Points on a hilly landscape, in no order, each with its height.
A climber steps from a point to the highest of its 2 nearest points, and stops where none of them is higher. Distance is the straight distance between rows; heights are no part of it.
Z_942 (h 45.0): [136 171 107 150  87 191 124 115 139  88 144 158 123 120 151  84  96 129
 151 106 159 137 176 143 123 189]
Z_759 (h 40.3): [129 197 138 112 112 127 173 128 134 116  99 143  98  68 108 115  74 109
 133 172 124 128 131  95 114 150]
Z_299 (h 27.5): [153 121 158 112 132  94 145 129 103 137 117 100  69 119  90 125 152  96
 128 141 103 137 111 118 112 128]
Z_943 (h 7.5): [102 102 175 183 148  95  73 151 166 177 127 115 163 212 120 177 160 163
  58 142  69 132  92 155 116  82]
Z_996 (h 40.8): [156 136 124  86 121 135 142 148 108 141 101 141 112  77 125 152 102 131
 138 146 176 118 116  85 144 142]
Z_114 (h 31.4): [107 164 134 129  93 162 128 108 177 141  99 153 123 140 114 167 120 136
 104 156 155 134  98  79 115 139]
Z_253 (h 18.2): [126 119  89 144 109 146 117 139 152 126 164 157 138 175 149 118 100 157
 116  89 150 132 160 154 121 163]
Z_826 (h 29.5): [132 164 129 113 107 144 159  97 112 104 143 128  63 130 134 114 124 102
 138 122 151 149 141  98 117 160]
Z_665 (h 37.6): [181 176 156 105 111 173 148 116  90 125  88 138 126  77 136 131  86 116
 164 162 167 137 111  70 162 148]
Z_597 (h 31.5): [154  77 110 108 161 104 118 182 119 177 149  79 157 181 140 148 154 148
 113  98 119 112 132 151 161  98]
Z_278 (h 10.6): [136 144 120 140 138 106 135 112  48  90 161 130 126  81 159  61 145  99
 156 120 114 150 140 153  97 149]
Z_779 (h 27.2): [ 94  96 123 136 128 117 119 173 168 157 118 141 165 148 119 180 123 173
  99 148 149  94 106 135 131 110]
Z_223 (h 30.7): [102  84 116 168 135 123 102  98 157 165 165 141 139 227 142 131 164 164
  96 116 127 130 130 129 157 135]
Z_646 (h 22.8): [164 147 135 145 158 195 126 114  52  91 235 126 168 101 151 111 158 109
  90 126 133 160 130 111 101 144]
Z_721 (h 35.5): [157 195 145 101 114 142 157 135 130 136  76 112  77  93  93 128  66 123
 166 160 115 132 146  96 169 129]
Z_838 (h 27.0): [142  98 122 134 164  71 114 179 125 197 130  79 131 179 106 155 152 130
 111 122  87 116 115 147 132 103]
Z_73 (h 15.9): [152 130 114 118 138  85 133 170 138 128  75  93 129  83 104 109  86 108
 143 140  97  91 128 177 111  84]
Z_455 (h 13.7): [139 138 128 133 112  78 154 128  50  91 142 120 134  57 131  90 157  76
 138 106  83 146 161 156  88 127]
Z_898 (h 33.2): [104 142 125 126 142 108 148  95  91 110 109 158 122  70 149 112 138 128
 146 179 147 130 117  89  90 123]
Z_928 (h 13.5): [131 103 109 128 136  74 148 173  77 129 128 142 138  79 117 129 143 114
 124 137  96  99 134 137  82 118]
Z_244 (h 42.2): [128 173 137 152  89 215 150  87 120  74 172 137 116 128 165 112 129 106
 139 116 173 174 164 116 102 172]
Z_131 (h 26.3): [157 123 132 114 137 180 141 140  84  80 179 118 157  38 141 127 142  95
 109 124 163 153 105 115  97 129]
Z_849 (h 21.0): [111 124  99 143 129 125 122 137 125 145 116 162 135 125 150 144 125 164
 146 167 160  88 128 112 107 154]
Z_42 (h 4.6): [ 80  88 140 172 160 104  82 154 156 208 152  73 166 222 123 202 161 176
  58 148  92 150 104 137 177 103]
Z_184 (h 39.6): [ 99  80  79 130 142 155  96 107 154 182 154 133 125 206 144 166 160 166
 118 131 195 120 125 111 162 133]
Z_34 (h 10.2): [140 177 141 104 152 120 119 124 159 131  32 124 142  71  85  90  64 121
 180 183  77  95 137 152 218  83]
Z_495 (h 14.9): [131 102 125 102 129 129 147 146  70 139 152 156 137  82 125 157 141 127
 107 131 125 148 122 111  97 136]
Z_326 (h 10.3): [ 91 118 150 169 122  93  78 117 196 144 134 118 124 209 116 143 171 159
  65 126  91 134  78 149 114  94]
Z_540 (h 37.4): [141 187 146 105  77 180 141 123 162  93  80 148 141 104 149 125  65 116
 167 111 139 137 136  97 153 149]
Z_465 (h 37.8): [114  77 162  93 151 133 128  94  97 115 161 109 119 126 117 154 187 116
 103  94 127 175  91 100 131 102]
Z_104 (h 33.4): [125 166 174 119  87 136 142 146 199  91  94  96  95 131 116 157 111 106
 117 111 127 136 109 134 115 130]
Z_29 (h 46.4): [162  99  92 102 132 121 114 145 139 150 136  95 112 170 134 112 127 140
 152  89 162 116 126 128 142 135]
Z_129 (h 14.1): [100 149 130 154 113 111 108 121 187 137 145 136 119 180 119 147 120 157
  95 130 118 128 114 133 105 130]
Z_370 (h 22.9): [ 87 127  97 136 118 124 103  90 139 112 121 173 143 130 147  92 116 169
 158 154 151  99 126  99 119 159]
Z_661 (h 0.5): [117  56 117 160 177 121  88 119 109 188 158 127 210 215 152 162 174 167
 103  87 119 138 139 118 191 120]
Z_957 (h 34.0): [122 135 142 150 123 130 148  67 105 135 176 131  89 190 109 144 167 110
  87  90 104 160 126 110 139 181]
Z_348 (h 15.3): [133 104 118 153 155  45 116 148 112 138  99  88 144 134 131  88 152 116
 157 110  76 105 133 181  98  93]
Z_625 (h 14.8): [115  95 119 150 141 109  99  93 101 108 139 139 157 145 160  75 165 126
 138  87 114 122 112 138 132 140]
Z_215 (h 26.9): [116 144 116 135 131 118 143  65 133 143 102 148  85 135 111 101 125 132
 156 183 152 108 114  86 154 157]
Z_680 (h 19.2): [128 114 103 138 127 114 108  73 139  99 119 123 112 145 163  75 149 150
 161 134 127 101 124 137 113 137]
Z_860 (h 51.3): [154 145  89 124 112 139 113 168 168 169 104 127 139 156 133 131  83 159
 154 143 160  71 159 134 151 127]
Z_103 (h 22.3): [125 139 134 131 115  76 139 128 143  82  83 128 123  85 107 117 137  89
 139 101  90 141 143 170  85 103]
Z_280 (h 42.9): [131 149 143 135 128 192 140  82 112  75 188 135 133 140 176 136 162 118
  94  97 163 196 142 119  98 162]
Z_360 (h 52.8): [139 101 131 115 119 191 139  97 125 119 159 138 125 138 139 138 151 121
 114 117 188 144 104 116 136 148]
Z_315 (h 18.4): [138 118 138 135 127  65 119 161 124 101  91 100 125  98  90  93 138  99
 141 101  68 100 154 202 113  88]
Z_803 (h 16.3): [133 140 127 111 113 160 161 141  90 115 189 152 115 113 121 154 128 117
  89 107 133 190 153 108  95 160]
Z_676 (h 11.4): [145 158 112  95 121 114 122 144 150 152  53 122 160  92 135  94  60 139
 179 173 108  76 136 159 193  96]
Z_669 (h 44.0): [156 138 106  85 112 126 151 182 107 143  77 141 144  76 125 126  83 119
 142 155 137  63 134 130 139 130]
Z_322 (h 62.0): [ 99 111 141 156 130 160 130 102 136 145 179 170 123 179  99 181 161 146
  59  85 100 182 122  99 142 123]
Z_929 (h 47.5): [ 97 142 135 138 111 113 130 164 167 129  87 152 133  94 102 143  92 131
 112 156 109  89 108 127  96 103]
Z_14 (h 34.2): [152 192 144 129 107 179 150  83 120 104 107 129  81  98 133 143 111  99
 165 161 161 149 134  70 144 165]
Z_592 (h 53.6): [104  99 167 122 135 201 152  81 116 111 185 150 119 163 112 179 164 125
  66  67 110 205 133 106 150 129]
Z_136 (h 17.7): [113 132 140 141 117  98 121 112 169 102 160 133 123 163 127 136 150 121
 100  99  82 135 109 125 114 125]
Z_748 (h 32.6): [144 104 178 101 137 107 168 117  89  96 141 115 113 109 110 150 175  73
 125 123 125 166 110 118 127 110]
Z_548 (h 23.8): [111 148 134 142  98 120 144  94 161  99 133 115  73 155 117 116 139 119
 147 123 123 128 110 118 123 155]
Z_51 (h 28.5): [140 110 157  99 148 135 160 121  68  73 143 117 134  48 150 113 163  77
 131 125 142 160 116 131  99 114]
Z_905 (h 24.2): [124  92 130 160 126 134  96 102 115 145 181 153 164 217 150 117 165 158
 102  84 113 129 163 111 157 163]
Z_309 (h 39.2): [114 148 193 126 123 104 124 126 200 104  92 101  85 137  93 141 122 103
 116 142 120 128 108 161  94 102]
Z_60 (h 36.5): [113 171 123 133 125 121 145 101 102  89  96 172 127  28 135  99  83 117
 161 170 121 129 136 105 111 127]
Z_515 (h 12.2): [121 147 123 111 121  88 168 173  76 105 111 142 151  47 124 126 112  87
 109 139 113 121 154 123  65 111]
Z_810 (h 41.4): [173 166 133 106 102 170 138 147 131  81 120 135 134  82 165 110  87 111
 158  94 181 122 144 137 141 140]
Z_486 (h 22.1): [146 118 123 122 139  87 135 148 147 173 112  88  76 169 102 135 132 109
 137 137 101 115 105 133 137 118]
Z_148 (h 59.6): [135 155  94 132 116 142 134 164 179 148 113 122  97 155 130 101  65 150
 159 141 119 104 186 136 129 140]
Z_635 (h 29.9): [121 150 116 121 140 149 129  81 104 142 139 157  94 111 135 120 146 132
 151 168 186 119  99  70 122 157]
Z_395 (h 18.6): [135 133 157 138 123  86 139 134  52 111 169 162 145 107 120 118 151  91
 110 103  72 167 151 117 100 133]
Z_245 (h 50.5): [133 177 110 129 106 137 126 145 169 106 122 129 125 117 142  92  69 141
 158 104 128 137 189 155 127 144]
Z_671 (h 14.4): [133 155 159 119 147  95 131 166 161 147  79 102  90  95  80 119  76 113
 161 175  88  79 125 175 131  96]
Z_459 (h 27.6): [114 160 142 140 104 119 151 107 136  57  99 129 112  74 123  96 140  95
 158 115 119 159 130 125  94 132]
Z_247 (h 46.5): [102  81 105 125 119 173 112 100 137 158 157 152 132 168 124 173 162 149
  93 126 171 152 109 107 132 133]
Z_752 (h 12.5): [122 124  93 121 162  74 133 168 142 155  62 118 166  89 114  86  59 142
 171 171 105  71 177 170 160  94]
Z_722 (h 47.1): [135  78 124 131 137 188 141 100  76 161 201 122  93 173  89 167 168 118
  93  91 164 183 128 107 176 152]
Z_404 (h 47.6): [122 117 171 122 138 188 175  61 121  84 185 133 126 134 148 149 178 110
  73  94 131 201 111  95 106 122]
Z_267 (h 29.4): [ 79  85  95 146 138  92 119 173 150 177 116  87 175 194 131 213 155 183
 116 142 143 101 115 135 133  96]
Z_523 (h 35.3): [138  94 133 109 125 121 121 127 162 118 108 134 129 111 127 134 140 130
 124 114 150 111  90 118 130 115]
Z_828 (h 2.1): [113  84 129 176 165  81  87 148 120 205 158  95 202 223 149 204 185 164
  90 119  99 133 133 126 189 114]
Z_311 (h 36.9): [150  91 112  86 138  91 131 197 137 162 121  90 143 157 131 136 122 143
 127 119 158  95 137 147 131 113]
Z_232 (h 37.2): [150 133 113 118 112 147 101 103 142  80  98 119 149 101 169  82 100 134
 192 114 170 123 130 149 156 145]
Z_920 (h 43.6): [109 185 142 124 120 105 162 148 138 135  64 151 129  58 100 121  70 107
 132 181  94 102 147 127  93 124]
Z_686 (h 46.7): [117 111 157 141 139  85  99 158 171 122  95  95 107 141 111 126 131 116
 108 118  85  99 102 175  78  78]
Z_775 (h 45.2): [114  63 147 118 164 132 110 100 123 176 174 106 113 175 104 180 196 127
  91  98 114 175  92 100 176 115]
Z_978 (h 8.0): [117 122  89 143 142 110 115 144  72 127 162 142 132  97 156  78 125 147
 165 121 107 109 158 153 103 163]
Z_950 (h 32.7): [101  67  88 137 143  98  98 162 139 187 144 102 142 212 139 169 171 190
 131 144 163 108 123 121 161 108]
Z_764 (h 19.8): [119  84  87 134 125 152 116 165 134 152 160 174 147 162 138 146 118 167
 122 124 170 106 149 127 119 158]
Z_984 (h 41.0): [140 118 140 120 149 163 131  87  69 142 210 135 114 157 128 128 179 127
  79 107 144 169 120  95 132 166]
Z_222 (h 54.1): [103 130 116 139 113 113 103 131 200 140  67 136 135 134 130 117 104 166
 136 165 130  83 108 126 142  96]
Z_947 (h 17.1): [112 132  98 138 118 125 117  72 143 140 146 116  85 201 142  94 158 152
 147 112 146 123 136 118 147 152]
Z_666 (h 63.7): [165  87 114 108 132 176 102 113 134 125 168 104 123 175 139 120 137 127
 133  86 198 143 124 129 157 136]
Z_811 (h 12.4): [133  72 109 124 125  71 118 139 113 110 104 122 186 115 144 100 157 109
 123  87 101 101 135 179 112 110]
Z_271 (h 17.5): [130 114 119 108 138 175 143 153 110 129 196 160 146 147 116 160 138 137
  89  78 117 171 155 127 125 153]
Z_387 (h 54.3): [ 94 148 144 170 144  92  87 163 171 146  96 109 102 167 113 127 111 152
 114 179  91  98  99 186  77  94]
Z_830 (h 32.9): [136 128 143 109 106 124 135 124 157  90  86 133 123  92 129 101 116 121
 170 139 154 116 106 129 126 130]
Z_344 (h 59.3): [145  68 134  96 137 150 124 122 104 171 166 105  84 171  96 176 158 121
 119  84 142 167 113 113 177 124]
Z_526 (h 25.0): [171 149 120 126 145 200 134 106  87  96 167 105 142  52 171  97 130 111
 142 148 192 136 105 124  91 142]
Z_999 (h 19.6): [127  82 130 135 144 145 111 141 125 144 192 143 175 175 133 141 144 143
  97  77 102 150 139 121 138 135]
Z_408 (h 5.2): [114 139  87 145 133  74 113 141 115 138 145 134 116 128 133  77 108 141
 162 108  68 129 164 149 127 149]
Z_793 (h 7.6): [125 188 146 123 108 118 147 112 143  73  36 120 113  35  87 104  85  77
 165 157  95 118 151 173 141  83]
Z_313 (h 61.1): [113 142 135 155 119 101  92 137 221 126  67 115 129 130 132 103  98 160
 131 189 103  69 111 171  96  63]
Z_511 (h 25.2): [128 132 138 126 137  96 136 119  78 121 176 140 125 157 131 117 162 114
 121  97  84 150 144 111 128 169]
Z_374 (h 34.3): [139 180 146 115  62 182 134 129 159 118  72 168 152 120 132 164  85 127
 123 135 147 124 101  73 132 136]
Z_23 (h 9.0): [123 197 174 126 141 120 135 100 166 107  34 155 151  67  98 106  70 104
 180 177  85 111 127 149 169  90]
Z_317 (h 25.1): [157 100 121 118 147 203 121 133  66 126 203 136 157  86 153 138 141 131
 104 114 182 151 108 133 108 125]
Z_713 (h 46.6): [158 119 101  95 127 133 135 191 126 177  76 129 125 127 129 132  81 145
 170 152 158  73 146 121 179 129]
Z_961 (h 13.4): [119 140 119 135 172  91 130 177 149 163  38 104 135  90  90 118  59 141
 155 206 100  54 142 177 142  88]
Z_268 (h 23.9): [157 184 140 122 108 184 151 112  70  71 157 115 123  42 180  97 116  89
 155 137 173 154 137 130  93 156]

Where does a climber stop that starts at each point below?
Z_486 | Z_344
Z_803 | Z_666
Z_978 | Z_344
Z_215 | Z_313
Z_752 | Z_810
Z_42 | Z_148
Z_526 | Z_344
Z_317 | Z_344
Z_721 | Z_313
Z_267 | Z_666
Z_811 | Z_810
Z_947 | Z_148
